Each row is a point on a tangle of strands that fork, close into loops and nearly touch. The rows are in no order.
Two points are linked if the straight distance between their rows is under 110. Some points are linked to none.
z434: [ -2   1   4   3  12   7 -11   2 -24  19  10  11  10   4  -2  -3   8   1
 -26  -3  -1  15 -27 -50 -23  26   4  18  19  -3   9 -14   2 -12  18   6
   1   1  10  -4  41  34  27   9 -22  14  -5 -34  -4 -16  -5  -6]
z819: [ 13  -6 -20   5  -5 -28  -5 -20 -46   2   9  12 -19 -13   8  11  16  12
   3  21  10   5  21  -9  -5  24   6   6  33 -10  26  13  -3   0   1   3
  -5  21  12 -33  25   2   1   0  10  -1  -9   1  -1  14  28   1]
z875: [  5  40  36  -9 -19 -33  -8  17  16 -15  16 -27 -17   2  22  16  29  11
  -8  19  29 -30  -9  -6 -12   1 -16  29  32  25   0 -26  -7  11 -20  31
   1  -2   3   5 -23 -23 -16  -5 -11   5 -13  12   5  -2  31  24]
z476: [ -8   2 -24  -5  13  -9  -4 -30 -27  10  15  14  -5  16 -10  -4  -7   4
  -9  -9  -5  36  10  23  15   3   2 -30   7 -18  25   4  15  -6 -24  -3
  -6  -6  -3 -23   3  -4  17  -7   7   9  10  27  12  14   0   1]
z400: [-37  -9  24 -22  19   3  -4 -28  10  -4  17  36  -6  -2 -21 -15 -14  18
   1  19 -11  -2 -10  16   8  33  32  -6   2 -31  11 -10  10  22   6 -13
   8  -4  -9   5  -2  -9  -8 -10   1 -14  -5  -1 -10 -23 -20   9]
z223: [ 26  -8  -9  16  26  10  11 -35 -38 -18  30   9  -5  13   9   7  21 -18
   3 -21   1 -16 -11   8  -7  25  -2  18  -3   8  16  -5   7  -9 -25 -20
  22 -31 -29 -11 -18  -9  -7  13   2   0 -10  -1 -19  14  11   2]
z351: [-36  31  17  10   2  -4  -8   2   0   8  13  -1  -9  16 -16   2  26   4
  -8  24  -6 -28 -10   0  -7  34  34  -6 -27  20   7   5  23  15 -39   4
  21 -14 -18  12   2 -17   1  -8  -6  30  20 -10  11  -3 -22  -4]
z86: [-31  10  11   0 -32   0 -21  18  35   4 -13   1   2  -5 -10  -4  -4   8
  12   8  16 -15  19  11 -32  10   0 -23 -31   0 -11  18 -20  16   4  -8
  11  14   0  23 -20 -16 -27  -7  -9  -6   5 -25   8  -8 -11 -12]
z763: [-16  16  -7 -15 -31   6  -8  14 -15  -6 -16  21 -15   2   1  -3 -24   0
  19  23  45 -18  13  13  -1 -19 -16 -20   8  18   0   1  -6   8  17 -14
  18   6  10   7 -29   7 -43  -7  -3 -32  -8   0  11  10 -17  12]
z828: [-26  13   6 -16  30  19  -7  -8  17   0  16   6  12  15 -23  -6 -17  15
   6  13 -31 -14 -20  -4  -6  21   1  10 -42  -4  -2 -15  10  11 -25 -16
  30   5 -59  23 -10   1 -12  12 -26   0   1 -16 -11 -21 -27 -10]
z859: [-14  22 -14  -3  17 -39  13 -26 -10  23  26  -8 -21   1   2  -2  17  30
   8  30   4  -2   2  15   8  18  -2  10  -2  29  18 -10  15   5 -23  19
  17  15 -18  -4  11 -14   6  -2  -4  29  20  16  22  -2  23 -13]
z13: [ 10 -27  -5 -19  11   6 -12 -29 -39   9  17  21   0 -10  -4  -4  11  11
 -31  -9  -3  29 -13 -28 -15   4   7   2  46 -16  14 -28  -5  -5  12  10
 -18  -4  11 -20  44  27  36   1  11  14 -10  -5 -13  -4   3 -10]
z103: [  2  28 -11 -11 -20  -9 -30   1 -31 -18 -21 -17 -15  13   6  16  30  13
 -28  16  37   6  -2   0 -29  10 -27   7  26  19   3  -5  -1  -6 -12  10
   4 -20   8 -24 -13   4  16 -12 -14  14  -9   6  -5  35  21  -5]
z852: [-12  43  12  -3 -28 -33 -28   5   4 -18  -9 -23 -15   6   8   8  40  17
 -24  26  44 -13  -3  -4 -17   4  -9   6  23  31 -11  -6   6   9 -24  26
  -5 -16   8   6 -21  -9  -8 -11  -7  30   4  10   7  17  20  22]
z235: [-34  17  15 -22  41 -13   9 -10  33   2  -9 -27   6 -18   4 -15  22  10
   5  11  -2 -11  -8 -16   6  16   9  40 -17   0   3 -29   3  -6 -23  29
  13   3  -5   7   3  -4  18   4 -19  18  27  -9  -3 -23  25   0]
z130: [ -2   9   1   2   7 -11   1   2  26 -11  -1   0 -12  -4  -4  -8  14  11
  13  10  -8 -12  -7  34  14  21  16  -1 -19   4  15   8  21  12 -20 -18
   7   0 -14 -14 -24 -35 -14   2 -11  -9   9  -4   1  -9  10  -6]
z775: [-28  -8  11 -17  -5   5 -19  23  21  22  28   9   3  -2 -22  16 -16  11
  17 -12 -23   2   3   3  -6 -20 -30 -27 -14 -12   8 -16   4   4  -3  24
 -12  19  -2  10  -1 -26  -2  -9   9   5   6 -18  18  -8 -10 -29]
z134: [ -4  21   6   6  11  -3  -3  -5 -13  32  36 -31  16 -28   3 -16  11  24
 -12  19 -15 -11  -1 -32 -30   7 -16  -1 -10  -4  39 -12  14   9   0  -2
  -8  50 -25 -18  15   4  -3   6  -3   6 -18   7  -1   1   5   6]
z927: [  5 -42   3 -15  15   3  13 -11  28 -14   7  28   1   6 -13   2  -6  -2
  12 -39 -27   2 -24  37  28  -7  -3  -6 -12  -4 -21   1 -23   0  -2   2
  -1 -33   3  23 -27 -38  -9  -9   6 -28   0   1 -22  -4   2  -1]
z8: [  8 -22 -18  26  15 -25  24  19  -8  19   2   5   0  19  21  21 -25  -1
  -2  -8  -4  13  24  12  21  -4  -3  -8  -2 -12   3  -8   4  17  -2   8
   2  11   5  -9  -3  10   5  -7   4  -5 -13  21 -14 -16  15 -30]
z960: [ -3 -31  12 -15  -4 -11  13   9  36  -3  -2  -3  -9 -10   6  -2  -7 -25
  -2 -31 -16   8  -3  20  33 -19   6   0  -6 -11 -19   7 -14   4  -9  10
 -11 -24   2  16 -16 -14  18 -15  -1 -13   6  10 -15 -18   0 -15]
z594: [ 20 -25  -3  17  19  -7 -14 -42 -27  -8   3  16  14   2  10  10 -17  -2
 -30 -15   9   3  17  -9  -2  31  11 -21   0 -47  18  31   2   6  -9 -15
 -12  -6   8 -24  18   0 -11   1  -3   8 -15  24  19  36 -26  30]
z842: [-25  29  -7 -11 -21   1 -36   4 -24   9 -27  21   4  12   9   5 -22  22
 -17  31  27  11  -5 -11  -7  -9  -9 -28  13  18 -14  -5   1 -19  24  16
   1   5  16   4  15  40   4 -14 -22  -5   3  -3  25  14 -18  -5]
z273: [  3  -8  10   3   2   9  -7  21   6  12  44   4  12  -4 -21  29   4   5
   0  -4 -33  31  20   0   6 -18 -10 -26 -16 -21   6 -16  20  14 -21  23
 -27  21  16  -4  -2 -37  -1   0  20  32  11  -8  21   6  20 -18]
z975: [ 22  19   5   5 -32   1   9  32  -2 -18   4 -29 -23  -6 -13  -3  36  15
   0  -2   2  13  -7  12 -15 -15 -15  17  19  36   1   3  -3 -19  -2  10
 -18  -4   1 -15  -3 -32  19 -11  -3  24  -1 -11   8  19  45  -7]
z348: [ 27  12 -24   5 -25  13  20  16 -17  -7  24  -5 -17   3 -18   1  43  14
  14   8   3  11   7  11 -25  -2   6  12   5  13  30   1  16 -14 -12   7
  -3  10  -4 -12  11 -13  23   3  25  32  11 -12   2  -1  37 -17]
z418: [  1   2   7  -3  20   7  -6  -7 -21  11  -4  30   5   6  14 -17 -15  18
 -19  -3  10  11 -26 -34  -6  22  14   4  15 -11   3 -10   7  -7  29 -20
   5   2 -10  -2  34  51  14  14 -22  -4 -18 -22   1   1 -22  24]
z447: [ 20 -11 -16   7  -3  18  27   8  11   0  -4 -27  23  13   0 -10  -3 -29
  15 -10 -11   0  18  -4 -26 -27 -29  20 -21   6   0 -15  -6 -14  14 -17
   5  20 -17   9  -5  11  -6   1  -7  -5   1 -14 -16 -12  -1 -26]
z690: [ -5 -41 -15  -9  21   7  13  -7  30  19  10  22  38  -1   9  -2 -36 -22
  24 -20 -32   1  22  -3   0 -19 -14 -12 -21 -21 -18 -16 -27  -2   6  18
 -13   2  -4  42  16  -5  -5   1  12 -14   0  -6  10  -6 -18 -10]
z716: [  6 -15   5   1 -20  10 -22   2  -9  21 -11 -12  18  -9  -1 -13 -10   5
   7  14 -11  -9  17 -18 -24 -10   7 -33  -9 -47  18  25   2 -17  27 -18
   1  40  13 -21  21  24  -3   0  13 -18  -6  -2   5  -5 -14  -9]
z551: [ 22  -6  -7  21  19   6   6  45  -9   5 -10  15   9  11  15  20 -28  -9
   2 -14  -7  10   0 -20   3 -12 -29  12  21  37 -21 -16   5 -15  25   4
 -15   3  18  -1  17  18  -8   7 -24 -16  -6 -16   4  -1   7   4]
z759: [ 22 -19  -8  30  18  16   9  28  15   5   8  14  18  38   0  29 -30  -6
  36   9 -19 -30   8  16   6   1 -12 -16 -19  29  -6  13  14  26   7 -14
  20  19 -15  12 -22 -14 -36  10  -7  -7  -8   0  -4  -4   5 -13]
z707: [ 18  37 -12   1 -43   4  -3  37  -4 -10 -32 -38   2   4  10   0   7 -13
 -12   7  11  -2 -12  -5   7 -42 -13   7   9  55 -33   9 -14 -24  19  -1
   1   9   4  -1   3  29   6  -3 -11  -1  -1  26  -2   0   1 -12]
z605: [ 15  -4 -27  21 -35 -14  -9 -33 -37  -8 -30   1 -20  -4  23  -3  11  -6
  13  22  29 -22   3 -15  -6  -6 -18   0  35   1  -2  47 -25 -10  32  -6
  10   4  26  -2  11  31 -19   6  12 -10 -15  23  11  33   3  18]
z608: [-21  35  16  -7   7  -4 -16  14  16 -17 -13 -36   2 -17  -2 -11  41  -7
 -25  15   1  -1  -8 -21  -2  -6  20  26  -3  11  -2 -16   8   1 -10  10
 -12 -19   3 -11  -1 -11  23   2 -20   9  18 -15   0  -8  17  11]
z154: [  0  11  -5 -16 -12  -9   3   1 -30 -25  -3   0 -29   0  12   3  25  -6
  -9   8  34   0   3   4 -15   8  -3  32  35  -3   4 -22  -4   3   0   5
  10 -20   3  -6 -22  -6  12  -2 -11   7  -9  -4 -19  12  13 -13]
z291: [-13  15 -15 -19   1  -4  -1  10  21  -2 -21 -25 -11  -3   2 -19  10   0
  -2  10  21   1  17  26   9  -5   0  -6 -20   5   0  -6  -3   1  -7 -11
   3  14  -6 -29 -24  -6   6  -8 -17 -15   2   5  -3   1  10 -14]
z691: [-16 -24 -11 -35  18 -12  16  -5  33  22   1  12  18 -18   9  -6 -22  -2
   5 -28  13  10  10  14   0  -2 -30 -17 -24 -19 -26 -25 -45  -2   4  11
   7  -4  10  34 -13  -7  -6   0   8 -22   0  -8 -12 -10   9 -17]
z318: [  0  20  16 -16  16  15 -16 -10 -29 -23   3   2  16  -5  -2  11   4 -15
  -4   4  27 -12   2 -21 -24  -9 -14  30  15   2   4 -44  -5   6   1  17
  10 -28  -8  12 -16  11 -21  18 -11   1  10  -9   1  21 -17  31]
z517: [ -6 -29  15   9  23   5  13 -12   0   9   0   3  23   2  -3   0 -20 -12
  -2 -19 -21  13  -9 -28   7   0   3  10  -9 -21  -6 -13  -2   5  -9   6
 -10  -4  -4  25  18  15   7   3 -11  -5  10 -13   2 -22 -14  -5]
z559: [ -5  10  23  -8   4 -16  -6  30  18   4   4 -31  11 -28  10   6  -8   2
   0   2   9 -11  13 -16 -16  -9 -27  11   2 -18  -8 -32 -13  18  -4  26
 -16  25  20   9 -30 -14 -11  -7 -11 -12  -6  -4   1  -4  10  -2]
z662: [ 17   2  21   3 -55   2 -15  -2 -14 -10 -13 -26  -4  -7   2  -3   6 -12
 -17   4  -1 -17 -11  -6  -3 -36 -16 -13  23  -4 -13  29  -6 -24  24  -5
  -3   2  13 -15   3   8  -3 -19  12 -15 -12  18   5  24 -16   7]
z564: [-12 -10  -3  28 -16 -20 -12 -15   1   3 -12  15  -6  -7   2   3   5   8
   1  17  11  12  12  -3 -12  24   8  -5  -1  -6  -7  38 -14  -3   3  15
  -6  -2  35  13  15   6  -9   3  12   6  15   6  31  10 -13  16]
z700: [-18  17  -3   2 -12 -26   5  -1  -8  28  19  -3 -20 -11  -3 -10  14  29
  12  39   4   0  -3   3  -4  -4  -6  -2  12  34  10  -6  -3   5  -1  15
 -10  29  -7  -3   7  -3  -6  -9   3   5   6   1  22 -13  18  -6]
z475: [ 16  31  -6   2 -31  -1   3  26  15 -23 -51 -33 -17  -6  13  -8  22 -14
 -21 -17  19  11 -24  -5  21 -16  -6  26  26  17 -46  14 -27  -5  28 -12
  -3 -17  12 -11 -12   8  31   5 -15   0  -8  25 -20  -3  11  -6]
z543: [-21  14  -7   2 -23  32 -14  16  26 -25 -23   1  -5  -4 -34  -7  19  -1
  18  -5   4   5  16  23 -10   1  17 -11 -31  11 -13  22  -6 -10   4 -18
  -4  -8  -2  18 -18 -20   0 -10  14   8  29  -9   4  10 -11  -7]
z615: [ 11  -9   5  -5  -9  36  16  16   7 -20  21   5  -2   3 -30  -3   4 -18
  31  12 -23 -24  21  28  -3 -16  34 -10   0 -25  26  14  24   7   9 -21
   9   8 -16  -5 -13 -32 -24   1  30 -15   3  -5 -12   1   7  -8]
z733: [ 17 -31  -4  -1 -20  -2  13  36  35  17 -15  -4   7   1  32   8 -53 -22
  25  -8  -2  -4   5  16  32 -29  -7 -11  -2  25 -30  37 -19  -4  25  -8
   1  33  -3   1   3   5 -27   1   2 -23  -4   8 -11 -14 -23   3]
z505: [ 28 -39   4  10  16  24  18   3  13  10  -2  -8  26  23   1   0 -22 -31
  -9 -50 -31   9  -2 -22  17 -35  -8   3 -19 -16   2 -16   9 -10 -10  -8
 -17 -13  -1  16  20  13  16  -6   9   4  -7  -8 -26 -23 -16   7]
z300: [  8   2 -27   4   8   2   7 -41 -31 -22   4   8 -30  -2  15   0  33  -6
   5  -9  31  -8 -17   1  -7  28 -17  34  32  12  12  -7 -17 -13   6 -21
  21 -29  -8 -12   3  10  -6  14  -4   2 -23 -10 -19   1  19  19]
z415: [  9  11  29  26  14  -8   0  19 -10  -1  15   5  -2  26  16  25  -6 -22
  -9   9  -6 -38  -7 -22  -5  20  24   2  -8  -2   1   5  42  17  -9   2
  19 -20  -5  -6  -1  -2 -11   6 -12   6 -11  -5  10  16 -27  26]
z712: [ 27  -8  -5   2  23  20   4 -28 -41   4  -4  38   1  23   3 -31 -19  28
 -23 -34  16  18 -20 -16   8   6  27 -17  14 -11   8   4  -2  -7  22 -25
   8 -18 -21  -9  37  51  26  10  -6  19 -19 -15   1  12 -25  30]
z402: [-32  18   9 -31   6 -12 -26 -18  -4   1   0 -20  -3 -19  -6 -13   2  23
 -12   9  27  -3  15  10 -24   7 -18  -4  -7 -23  23 -31   5   1  -8  -1
   2   2   1 -24 -35 -23 -14  -9 -17  -8  -1   2   1  19  15 -13]
z451: [-12 -10  18 -11   4 -17   3 -29  19 -23 -14  -2   4 -33  10  -8  20  -5
  -5 -10  21   2 -13   2  -2  21  -5  41  22 -12 -12 -10 -41  -4   1  18
  -2 -25  33  20 -13  -8  -7  21   0   5  12   8  -3 -16  22  19]
z749: [  1 -20  -5  -7 -17   8 -30 -12 -11  13  -8  15   8  -1   1  -8 -31  12
  -2  -1  -1  13  19   5 -10   2  -1 -50 -15 -42  11  30  -4 -28  16 -17
  -7  26  30 -19  20   7  -2  -6  19 -13 -10   4  20  29 -17   4]
z414: [ 24 -35 -22  23   6  10  17   5 -10  10  -9  -6  10  14  19   9 -30 -21
 -15 -39  16  11  24  15  13 -25   7 -14   0  -6   6   9  -6 -10   8  -3
   3   1   4 -11  -4  28  15  -8  33  -9 -13  18 -27   4  -5 -14]
z187: [ 18 -31 -11   6  -5 -20  23 -16 -18  -5   2  25 -20 -14  16   5  -6 -14
   1 -26  18  -1   8  20  31  -8   3  -2  35  -3 -17  11 -25   1  16  18
 -18 -32  30   4  -6   0  -1 -11  35 -24  -7  13  -6  12   0  24]
z904: [ 17  12 -31  18 -48   2 -19 -32 -18 -26 -42 -16 -10 -23   1  -9  18 -11
   2   0  22  -7 -20  -8   1 -11 -19  18  49  -8 -16  32 -39 -20  31 -15
  -1 -15   7  -5  -9  17  15  14  22  -4 -23  42  -3  40   7  24]
z253: [ -9  19 -23 -16 -21  -7   4  34  28   0 -19 -12 -14  -9   5  -8   0  18
  27  12  33 -12  22  33  -4  -1 -10 -17 -23  19 -18  16 -22  20  -6 -11
  23  18   0   8 -34 -20  -8  -3 -13 -12   7  -4   0  -5  19 -28]
z981: [-16   4 -20  -7 -19   1 -24  -5 -18   6  -9  14   3 -11  -1 -13 -24  11
   8  11  26   1  23  -2 -11  -9 -25 -28  -6  -4   9  18 -16 -19  27 -14
  -5  16  14 -11  -5  -6 -32 -17  -1 -28  -9  -1  20  30  -2  12]
z422: [-11  31   0  -1   8 -27   5   7  -4  19  15   3 -18   6  18  13  27  13
 -14  29  -1 -21 -11  -4  10  35  36  11   2  25   6  -3  32   9 -27  18
  12  -6 -15 -17  14  -7  17   3  -5  24   1   2  -7 -11   8  -2]
z540: [  1 -22 -12  -6 -14  -2  32  -1  34  -1 -17 -18 -11  13  -2 -11 -11 -10
  -1 -33  -9   9 -31  33  37 -15   7  -3 -33   7 -15  10 -10   0 -31  -4
  12 -24 -16  24 -21   3  23  -3   3   9  15  16 -24 -39  -8 -25]
z216: [-27 -13  13 -13  38 -19   4 -21  40  11   6  -3  16 -15 -12 -12   0  26
  -5   2 -13  10  -6   2   8  23  -9  26 -28 -14   1 -13 -19 -11 -26  23
   1   3   3  10   6 -13   6  12 -15  25  24  -1   9 -24  29 -11]
z204: [ -3  -9 -12   0 -27   6  -7  13  15  -2  -4  19  -9  -1 -19  -7  -5   4
  -1  -3  -7  33  20  24   0  21  20 -35 -16 -35  10  24  17  -6   5 -23
  -9  19  35 -11  -1  -6   2  -3  16  -9   1   4  -5  -4   2 -14]
z436: [-19 -12  11 -13  -6   2  -2  11   0  31  13  -6  -1 -14 -16   4 -23   1
  22   7 -16  -3   6  -8 -25 -19 -14 -17  -1 -32  11 -12  -3   2  15   4
  -6  41   0   0   1   7   2  -6  20  -2  -2 -12   7 -19 -34 -19]
z717: [ 18  -4  -2   2 -12  -4 -34 -21 -33  -1 -36  27   0  16  18   1 -12  17
 -24  -4   9   2 -17 -12  18  -7  -5 -22  33  11 -11  15  -6 -28  34   2
   4  -3  26  -4  32  48  26 -12  -5  -5  -8  12  14  25 -17  11]
z719: [  3  24  12   2   7  -9  -5  39 -16  -8  -3  12 -12   5   9  24   0   8
   1  14  10   9  -5  -8   7  -1  -7  23  28  40 -19 -23  13   9  12  14
 -22  -9   5   3  13   8  -3   5 -19 -12  -1 -21   5   3   6  12]
z452: [  6  -2  25   0 -26   3 -19 -23 -11 -17  -4 -16   2 -12   2   3   6 -24
 -13   2  15 -28  -7 -34 -17 -12 -17   6  25 -18   5  -4  -7 -12  15   3
   2 -15   7  -1  -6  17 -20   4  -1 -17  -9  -6  16   9 -24  32]
z144: [ 21  -3  27  27  -4  -5  23  51  27  11  11 -16  -6  -2   1  26 -12   2
  20  11 -27 -49   6   7   2   5   3   1  -9   5  -7  12  11  39  -2  -1
   9  28 -11   9 -18 -19 -27   4  -4  -8 -12   6 -12 -23  11 -22]
z799: [-12 -20   3   5  32 -18   7 -41  13  -8   0  16  25 -16 -12 -16  14   9
  -8 -15   0  28   0  -1  -6  42  -8  36  -7  -3  -8   0 -31  -9  -6  13
   2  -9  14  17  11   1  12   9  -7  19  33   1   2 -16  21  -2]
z703: [  5  -7 -10   6 -40 -23  -4  -8 -40   3   4  -6 -34 -11  15   0   3  14
   9  31  27 -27  17 -23 -24  -2 -13   5  44 -11   7  24 -12   8  23   5
   0  17  20  -6  15  21 -18  -3  10  -9 -28  18   8  10  20   3]
z494: [ 25  -7 -21   8  15  -6  -3 -19 -29  11  29 -12   8 -14   7  -3   3   8
  -2  14  -5   3  23 -21 -25  -1 -22  -2   7  -7  27 -15  12  -2   8  -9
 -16  36 -14 -29  21   2  -5   1   1  -6 -17   4  -4   5  24 -11]
z271: [ 10  -2 -11   3 -14  17  41   7  20   0  16   3 -10  20 -23  -5  13  -7
  42   7 -25   1   5  19  -1 -21   8   3  -8  28  -7   9   3   2  -1   1
  18   4 -18  26  -8  -8   4  10  15  12  22   2  -4 -32  10 -40]
z163: [ 33 -21 -15  22   4  10  10   0  -5   5  -3 -12  30   5   5  -3  -3 -17
   4 -17 -18  21  -2 -13  -5 -28 -36  17  -4  24  -4 -14 -10 -23  12  -4
 -20  14   1  -3   2   7   1   5  -4 -14 -10 -13   1  -8  27 -17]
z973: [  4  21   4  22  25   8  14  21  15  22  18 -14  19 -21  12  -8  11   8
  14  22 -35 -26  -7 -27 -12   4  16   2 -20   4  22  -3  32  16   0 -18
  -2  49 -23  -9  16   0 -21   6  -4 -13 -16 -21  -8 -17  -5  23]
z404: [-10   4 -11 -10  13   2  13   3   1 -23  -9   6  -2 -16  -5  -4  30 -26
  14 -10  -3  27  28  15  27 -24  32   3  10  -7 -14  -5   3   5   3  20
 -27 -22  10   8   5 -19  28   1  29  13  27   3   6  26   0  -6]
z961: [  1  -4  10  -5  15  16  -4   8   0   9  22   2  17  -3  -8  18   7 -13
  -6   5 -37  26  12 -27   9 -10  21  10 -17 -28   6 -23  37   9 -27  26
 -39  -1   4   7  14 -21   5  -1  19  40  21  -5  13   6   7  -3]
z384: [ 11   4 -17   9 -20  10   0  29  19   0 -30 -18  20  -4  18   1 -34 -18
  16   4   8   7   0   6  25 -42  -7   0  -2  61 -34  18 -20 -17  22 -16
  -7  19   9  -2  20  21 -13   3 -10 -19   1  -1   0  -8 -17   4]
z382: [ -4  10   5   3 -43 -20 -17 -26  -3 -21 -29  -9 -16 -22  14  -6  23  -7
 -26   8  15   0 -11   2  15 -21  -8   2  45 -14 -28  24 -17 -10  17  12
 -17 -14  19   0  -2   0   8  -5  24 -13  -8  45  10  29  -2  23]
z254: [ 14 -41   2  -4  17  12  23 -31   5  -6  17  41   3 -27  -5  -8   1 -20
  13 -34   0  -5   2  27  20  -3   9  -6  18  -8 -12  -1 -29   1   5   1
  -2 -43  11  18 -12 -21 -14   3  26 -28   2   0  -4   5   5  16]
z563: [-22   1  31 -13  12  15 -18   1   3 -14  12 -15   9 -13 -18  -5  14 -11
  -9   9 -17   8   3 -17  -1 -12  25  15  -3 -13  18 -18  21   5 -10  -3
 -20 -17   4 -12   4 -29   3 -11   9  -2  12  -9   2  12  -5   5]
z667: [ 39  -1   1  44   3   3   9  33  -7   9  12  -2  10  24  22  28 -13 -16
  11   4  -6 -27  -5   2   6   7   7  -6 -19  45  -7  26  27  -2  -4 -15
  23   2 -12 -13   1  -2 -28   7  -4  -1  -6  -8   1   1  -4  19]
z372: [ 30 -27 -13  30  20  28  12 -10 -12   6 -14  -9  27  34   1  -5 -34 -23
 -23 -44   9   6 -11  -4   1 -12   0  -9 -33  -4  12  -4   0  -9 -15 -21
   6 -21 -13   4   6  40  19  -1   9   8 -14   2 -25  -8 -25   5]
z648: [ 27 -25 -19   8  -2  19 -10 -36 -34  12 -26  27   7  17   4 -30 -14  26
  -6 -26  -1  19 -18  -1  17  -5  17 -33  15  -4   9  32  -5 -20  28 -21
   3  -8   6  -9  45  49  38   1  11   5 -10   6  16  14 -27  26]
z991: [-35   8  27 -29  45  17  -5 -27  11 -18   6  24  12  -1 -23  -8 -26  22
  -9  -2  -3  -9 -21   2  10  30  25   9 -30  -9  -5 -18   0  28  -8 -16
  14 -16 -43  27 -19   2  -6   0 -29   3  -9   0 -16 -10 -29  12]
z603: [ 25 -32   4  19 -21  15  -1  44  39  13   1   0   8  24  -7  28 -38 -15
  33 -11 -14 -17   4  20  11  -5  -8 -34 -30  22 -16  36   0   0   6  -8
  20  25   0  14 -10 -10 -30   7  10   6   9 -12   3 -14 -12  -8]
z105: [ -4  36 -13  13  13  -4 -34  -3 -17 -16 -32 -20  13   3   4  12  20   1
 -40   6  20  10   3   4  -9  13  -6  -1  -9  12  -3  -6   1   2 -16  -5
   2 -24   2 -22 -25  -4  10   2 -19   5   4  12   0  40  -4   9]
z450: [-28  -8  17 -19 -13  12 -14   3  15  -7   7  41 -15  15 -37   1  -9   8
   2  10 -17  14   6  15  -4  25  26 -26  -9 -31  10   8  14   6  -1 -10
   7 -12  18   5  -3 -23  -2 -12  12 -11   4 -22   9  -3 -14  -7]
z921: [ -7  21  -5  18   8   5 -13 -17  -6 -20  -5   6  -1   2  -2 -17  18   1
   2  16   6   1  -5  24  11  31  14  -7 -25  11  21  37  16   3 -19 -30
   7 -11 -15 -17   0 -21 -18   7  -6  -4   7  -2   3  22   0  20]
z474: [ -9  -8  25   4  29  -2   1   9  -3  16  12  -2  19   7   7   9  -1 -10
 -25  -9 -26   8 -25 -41   5  28  26  21  -4 -24  -1 -15  21   6 -11   4
  -3  -8   9   8  20  17  27   6 -25   5   1 -18 -16 -33 -11   1]
z409: [ -7  -9  -6   3  35 -27  14  -7  -4  17  14  10   4  12  13  10 -21   9
 -15  -4  -7  14   9  15  24  25  14 -16  -3 -21   4 -11  15  30 -33   4
  -4  -6  -8  -7  -7   2   5   0  -6   4  -2  26 -10  -5  -2 -10]
z584: [ 10  -9  21  14   9   3  20  21  22  13  19  -3   0   0  -4  17 -15  12
  26   6 -53 -21 -14 -13 -10   5  12   0 -15 -17  21  -1  32  24  -7  -7
   1  32 -13  -3   2 -13 -22   6  14 -12 -11 -19  -6 -25   6   1]
z807: [-15 -16  -4   3 -14  18   9 -13  11  -1  -1  -9   0  24 -26  -2 -13 -18
  -2 -20 -11   8 -32  21   9   6  -2  -5 -31   1  -3  14 -13  -7 -21 -22
  21 -24 -15  16 -14  15  15  -2  -8   9   5  -1 -13 -32 -25 -19]
z568: [  4 -20  -4 -29  29  10  -7 -31 -33  16  34  30   1   9  -9  -5 -14   8
 -12 -17  -5  37   9 -15   1  -2  10 -14  23 -24  20 -28  20   8   0   6
 -16   1 -17 -10  27  10  11  -3  10  14  -4  -2   1  10 -16   7]
z431: [ -3  18 -23   9   9   6 -14 -22 -18 -18 -16   5   9   0 -17  -5  22  -3
 -22 -11  -2  34  -6  14   8  24   5   1  -1   2   3  10   1 -11  -8 -23
  -4 -22  -6 -22   1  -3  20  -1  -5   1   5   7   2  28  -9   3]
z6: [-26  26  21 -21 -35  -4   2  21   8  11   0   8 -48  -4  -7  -7 -13  23
  20  34  21 -21   1  11  -6 -16 -10  -7  15  27 -11  -6  -5  16  10   4
  -6  17  -1  13 -13  -3 -19 -15  -2 -18 -11  -7  11 -16   0   3]
z367: [ 13  12  -1  10  -9  18  24  19  -4  -3  27 -12 -15   9 -12  -1  24 -13
  24  11 -12 -16  15   9 -11 -22  16   3  -1  23  23   2  25   2  -9  -5
   9   0 -21  -1   4 -13   4  -2  20  13  12  -3   4   4  16 -12]
z463: [  5   9 -16  -5  -8  23  40  19  28 -14 -30 -17 -15   0  -4 -18  15 -24
  29 -19  -6  10  11  25  13 -29  12  23  -4  24 -22  15  -8 -10  16  -8
   9  -7 -11  12  -6 -10  30   2  11   5  30  15 -16 -11   3 -21]
z356: [-38  -7   8 -26  15 -12 -12   3  25  18  -1   1  26 -32   2  10 -33  11
  -7   2   4  -2   3 -19  -9   1 -40   6  -7 -26 -15 -33 -23   9   3  36
 -15  12  20  27 -14   1 -13  10  -6 -11  14  -4  -2 -16   0  -6]
z625: [-19   7  19  -4  -5   2 -25  -1  -2   5 -23  23  -3  12   8  -3 -25  20
 -17  15  13   2 -26 -20  -6   4  -1  -5  13   1  -4 -13   5  -2  33   3
  11  -1   9   8   4  35 -12  10 -28  -7  -7 -22  17  -5 -28  23]
z200: [ 26  -2  -3  12  38  12  14 -32 -14 -33  23   9  15  12   6  13  23 -26
  -5 -30 -27   9  -1  12  21  23  22   9  -8 -18  13  -2  32   7 -39 -11
  -6 -42 -16 -15  11 -21  12  17  11  23  -5  12 -15  23   1  19]
z392: [ 14  10 -18 -20   9   4  49  12  41 -11 -19 -24 -10  -9   6 -27  31 -23
  26 -13 -17   0  23  21  30 -38  29  13   0  -8  -7  -2   7  -8 -12  14
 -10   0  -5 -11   0 -16  23  -6  15   9  18  11  -4   8  20 -11]
z893: [ 12  26  27 -11   7 -33  15  35  28  -4   5 -39 -14 -17  21  22   9  13
   9   8   3 -30  -6  -5   5 -14 -12  32   6  15 -24 -22 -14  15 -12  40
 -14  16   8   7 -34 -16 -18   1 -20  -2   0  10  -1 -24  34  10]
z214: [-29  13  10  -8   5  10  -3 -14  -1  12  23   0  -1  24 -34   0   6  -2
  -3   7 -19   6 -22 -10 -16  25   5  -5 -41  -1  13   4  18  -6 -30  -5
  24  -5 -24  13   3  -3   6   7 -12  19  10 -11   9 -33 -23 -18]

How many points has the smallest loop of links through each point below? Write 0 if it is on no loop.
z474 | 11
z991 | 14
z893 | 16
z717 | 6
z605 | 0
z392 | 0

A piece is all that can be reached along the links. How many separate loops has the piece of each point below (a circle has one, a figure eight two, a Y none), and how many tips (points with one link)?
z799 | loops 1, tips 2
z348 | loops 0, tips 3
z223 | loops 3, tips 3
z384 | loops 0, tips 3
z719 | loops 0, tips 2
